Each row is a point on a tangle of strands that fork and nearly touch. The rows are in no order.
In the rows, 128 means zero.
Two points are linked if the straight distance between their rows is under 104. Some points are linked to none.
Vofun: [121 154  93 120  98 143 111  87  91  85  89  91 153 119 158 162 100 136
 172 161 159 130 109]
sav: [141 131 186 104 117 157  94 217 157 176 112 164  90 148 182  92 137 111
 178 123 133 146 144]
Bagop: [156 156 170 113 104 174 109 189 156 151 104 160  80 156 184 111 111  93
 175 157 152 123 150]
Gil: [136 105  81 114 130 154 112 104  69  80 126  82 137 101  87  98 126 141
 130 113 150 149 132]
nuz: [110  93  73 181  82  82 167 103 186 147 124 117 111 125  77 134 130 132
 146  31 111 188  95]
Pefu: [133 169 150 161 113 102 133 144 179 126 114 152  87 109 118 128  86  96
 141  90  91 141  89]
dimo: [122 115 137 154 188 113 129 168 148 149 133 118 116 114 132 119 149 113
 123 138  93 128 121]
seke: [ 98 128 126 153 122 140  73 104 182 120 129 130  96  87 118  93 118 129
 178 112 117 203 107]
Gusur: [137 164 164 121 132 143 133 165 173 159 130 191  78 159 101  93 125  96
  75 103 105 141 153]
kuvub: [ 86 182 135 157 167 113 128 111 150  98 145 128 106  99  95 124  57 142
 128 102  82 169 111]
bomo: [130 180 149 112 130 141 108 152 135 148 155 164  94 111 117  96 152 116
 113 111 167 172 151]
Vufir: [115 117 118 161 115  83 172 121 163 131 117 132 131 145  91 144 110 107
  84  91  61 108 107]
rodek: [164 133 143 117 137 110 135 163  80 151 133 129 142  92 117 111 151 118
 141  99 170 133 129]
Pil: [153  96 127 114  85  92 120  89  88 118 129 108 153  89 131 167 148 135
 128 116 142  84 115]
ves: [112 104  86 118 113 114  97  93  89 135 100  96 187 111 115 119 190 142
 127 124 164 157  96]
vube: [108 169 125 141 166 128 138 118 124  82 163 112  95  86  92 112  54 143
 132 100 118 158 128]
Lazov: [139 113  91 103 134 146 142 112  78  98  75  74 154 149 169 169 100 140
 112 185 163  63 142]
loke: [181  90 161 116 114 143 174 200 122 112 170  84 122 196 168 148 154 162
 150 135 134  40 126]
zapev: [138 208 135 111 103 171 136 162 113 140 138 134 104 125 166 125 105 118
 144 146 205 143 171]
pud: [133  97 112 110 150 122 109 111  99 161 118 134 187 163 157 113 197 124
  94 166 174 114  92]
gep: [136 204 112 106  74 191 108 149 123 108 140 119  86 123 148 120 129 142
 124 127 215 177 165]
Tob: [157 121 171 155 112  85 158 156 146 175 159 147 126 109 131 144 148 119
 149  99 111 106  75]
Baso: [166 148 162 120 128 135 148 164  74 175 136 113 148 119 184 139 125 133
 174 136 202  92 118]
sisuz: [157  89 107 134  69  96 156 171 183 130 120 124 119 138 115 166 158  91
 105  96  82  88 121]
zalal: [173  89 137 101  92 114 155 229 110 147 124 140 157 144 134 128 185 121
 143  76 128 109 129]
Guk: [141 133 129 130 111  98 167  88 107 118 132 176 134 141  87 118 127  87
  84 110 107 101 121]
ril: [113  93 126 124 176 122 135 108  99 135 128  99 174 149 174 157 130 161
 130 194 137  91 128]
Tib: [112  92 103 161 142  90 132 136 177 150 134 104 135  81 101 126 160 137
 143  72  99 175 100]
golin: [133 113 137 142 100  92 167  99 141 118 140 154 140 150 103 158 127 109
  96 125  66  73 105]
lale: [113 164 145 140 161 159 131 134 140 152 131 128 117 141 187 130 107 118
 153 196 154 126 151]
Neno: [ 91 187 133 130 131 172 109 100 159 125 130 137  93 126 173 137 102 133
 131 181 149 163 173]
vup: [130 138 107 134 152 137 142 123 107  77 152 106  95  88  62  95  84 132
 116  80 125 154 134]
vuvov: [ 82 101 116 141  84 180  78 100 194 107 131 138  92 119  91  69 103 144
 165 118 123 209 110]
Nade: [138 100  91 112 137 131 105 102  62 121 118  85 161  96 101 103 157 139
 123 108 177 151 125]
sikes: [148 167 123 113 105 133 113  93  82 131 138 158 140 121 114 106 147  95
 117 131 176 139 127]
Bar: [164 135 133 126 110 159 126 191 151 120  86 126 101 142 170 137 126  83
 162 158 126 112 131]
bes: [115  77 142 118 126  79 145  66  94 119 145 149 173 120  85 169 130 173
  88 109  88  80 136]
Pazez: [ 87 126 108 140 182 136 128 110 101 119 117  90 163 114 161 154 100 163
 163 187 134 128 153]
dekol: [161 111 173 129 123  95 151 166 111 163 172 119 127 104 145 155 146 141
 150 109 140  84  94]
lis: [179  97 101 104  93 113 139 206 106 120 109 112 148 112 106 125 172 110
 129  63 135 121 142]
tud: [ 97 121 121 113 146 124  90  82 103 117 103 161 199 158 131 142 155 151
 135 191 116 141 126]
nipi: [123 105 126 158 168  74 142 161 153 172 135 120 129  99 102 122 161 122
 123  81 103 146 106]
zeti: [152  82 136 113 131 108 132 115  86 138 141  80 143 103 160 174 135 156
 122 136 149  73 134]
Kezo: [143 158 159 115 147 137 132 177 139 161 144 180 103 143 116  94 137 102
 117 111 119 137 136]
Derut: [154 138 130 111 121 123 138  96  95 123 128 168 142 138 113 110 147  83
  94 149 146 103 128]
Zuro: [176  85 131 121 122 149 154 163 135 115 156  75 127 194 172 166 158 149
 117 172 137  39 117]
lonor: [122 110 117 110 148 160  95 116 147 128  81 151 142 175 156 107 156  98
 100 189 128 130 132]
mef: [ 87 176 148 128 103 149  91  69 174 111 137 175  87 126 113 104 100 126
 126 134  98 178 138]
dolin: [146 139 109 122  94 122 118  95  80 104 107  94 144  97 143 149 124 121
 147 130 163 116 113]
Vonuv: [ 95 184 120 100 122 157  93  53  95 110 133 160 156 145 138 125 120 158
 122 181 172 154 147]
Nar: [148  92 122 129 169 104 145 150  97 127 139  82 130  90 139 156 131 140
 120 118 121  98 139]
nub: [164 115 168 130 142 113 150 177  88 169 163  92 133 104 177 156 139 153
 167 126 168  86 110]
Gor: [121 112 126 170 146  90 160 147 182 174  93 146 116 162 100 109 116 106
  80  90  60 138 114]
tatut: [154  91 112 132  85 126 136 165 169 108 105 118 121 146 143 157 165  89
 124 140  86  92 119]
rukup: [143  71 114 102 103 134 134 140 129 108 140  70 144 165 167 186 145 142
 104 181 124  42 119]
zigo: [142 126 144 139 175 117 162 158 119 127 144 115 122 118 142 140 122 121
 124 152 108  94 126]
Sir: [112  92 114 130 156  86 162  90 103 109 124 142 158 133  71 142 117 142
  65 111  63  99 137]
zup: [140 165 146 159  99 106 128 137 175 160 114 177  90 116 103  98 111  83
 139  73 116 165 102]
rapu: [136 178 118 109  82 181  89 143 139 121 137 141  83 122 126  94 154 117
 109 115 183 189 155]
fif: [115 125  99  99 162 152  90 121 118 154  89 136 164 172 168 105 163 123
  95 191 169 130 111]
Mebep: [138 143 186  84 122 164 126 218 129 165 135 183 133 157 179  89 150 120
 174 106 139 147 138]
gera: [115 156 109 123 123 144 106  95 119 108 139 134 130 107 106 100 140 117
 127 132 144 175 127]
Sukeg: [113 192 151 164 147 120 131 139 170 124 136 144  75 106 125 131  59 112
 141 113  96 153 114]
bezen: [103 123 114 137 140  99 128  82 106  91 129 140 163 117  76 135 121 141
 125 119  81 132 131]
Nepok: [146  87 131 123 139 153 116 125 152 124 109 158 134 202 160 104 162  90
 101 195 119  90 118]
Voza: [112 140 131 173 112  96 124 110 192 180  98 163  92 128  93  86 107  98
 132  59 102 183 103]
lal: [ 85 135 115 176 129 110 128  93 181 146 134 142 110 114  67  81  93 132
 139  56  98 213  93]
pibav: [174  93 163 118 114 120 170 197 136 117 164 111 111 170 135 151 146 139
 111 113  98  42 116]
govam: [161 117 148 102 116 135 130 223 109 148 121 146 149 147 159 118 167 113
 165 102 137 125 123]
nesa: [160  79 136 129 110 137 135 141 161 113 123 127 127 194 152 134 173 103
 114 173  97  66 101]
koz: [136 108  89 120 118 111 109  98 106 163 100 137 177 140 123 106 198 100
 110 130 163 147 108]
zer: [121 104 132 135 188 117 131  91  74 106 135  84 129  71 128 150  76 171
 147 117 137 123 155]
kug: [ 90 150 110 108 120 156  77  61 108 104 115 169 186 157  95 115 146 161
 131 166 135 182 141]
gur: [114  64 117 101 106 126 123 124 154 113 166  93 161 173 151 188 155 158
  99 181  92  61 122]
Tilel: [157  91 136 120  86  97 175 198 164 131 153 107 106 152 108 164 134 124
  85  87  82  54 116]
Fira: [113 113 126 158 138 106  92 130 175 141 122 119 118  81 130 115 142 117
 170 108 112 187  94]
zoti: [133  91 104 127 155 135 131  99  78  77 133  94 121  85  68  98 103 145
 117  82 130 141 143]
Tokit: [103  69 143 127 138  69 128  63  99 139 154 121 160  86  81 172 116 193
  99  77  89 101 133]
Rif: [123 138 148 141 190 153 158 154 136 147 143 123 116 148 163 130 111 117
 140 183 128 106 147]
Kufa: [101 199 111  97 126 164 120  70  90 129 137 132 133 133 159 136 116 157
  90 173 219 145 168]
mubaz: [ 90 147 115 135 120 136 112  84 117  59 122 151 156 132  85 136  99 152
 161 141  74 154 137]
fet: [138 104 131 149  86  79 155 118 155 180 136 149 140 112 118 143 178 100
 138  92 121 125  93]
Bik: [120  78 146 127 165  90 124  76  80 120 143 108 136  70 104 161 104 188
 120  86 111 109 139]
bano: [112  98 129 122 141 117 121  95 117 114 123 135 182 150 158 161 146 149
 136 191  98 101 117]
Ked: [ 89 112 109 147 188 131 129  94  78 105 119  63 149  84 139 149  69 190
 172 147 150 126 175]
bipa: [117 151  90 127 173 165 139 158 116  98 121  79 106 115 144 119  88 119
 138 153 160 133 188]
luv: [ 97 175  88 103 155 161 130  87  79 124 105  85 143 126 147 130  92 157
 123 169 208 129 165]
leti: [106 153 109 124 124 146 121  79 104  61 114 121 141 123 131 159  79 140
 162 171 116 131 151]
mutap: [ 74 163 127 155 135 143 108  90 177 129 155 152  96 117  64  81  99 146
 112  81  96 209 114]
Modav: [131 132 154 139 141 129 146 169 182 167  98 176  87 189  97  79 118  97
  75 106  72 124 140]
sevo: [100 190 142 139 105 147 101 112 186 125 148 164  62 114  98  94 102 129
  97  97 116 193 138]
Sikeb: [ 78 170 151 126 121 168  85  69 175 107 128 165  88 128 145 131  91 144
 126 169 110 178 170]
tesir: [158 116 107 124 109 148 118 174 156  92  79 115  99 136 139 128 132  77
 139 146  99 120 143]
Dilu: [143 192 153 121 122 162 150 159  97 167 137 133 131 139 176 127 103 125
 169 161 211 110 153]

A fork is a point with three links, a tip a point with one. Leave the first point through the second and follow the links. Name the first fork or tip that comes.
gep / zapev: fet
Bar / Bagop: lis
vup / zoti: tatut
Gusur / Modav: gera
vuvov / seke: zigo
mubaz / bezen: luv
dimo / nipi: vuvov
sisuz / Tilel: gur

Follow the links from the first point to the second, and from the first to the third. Name the last point that the two ways share.
Bar / rukup / Nade: tatut
zalal / loke / Nepok: tatut
lale / vuvov / Pil: zigo
Voza / Pil / nipi: zigo

Name the points in between on the shortest way along the links from the first point to the second, in order.
Dilu / Gor: zapev > gep > rapu > bomo > Kezo > Gusur > Modav
lale / Tib: Rif > zigo > dimo > nipi
sisuz / gur: Tilel > pibav > loke > Zuro > rukup
mubaz / dimo: leti > Vofun > dolin > Pil > zeti > Nar > zigo
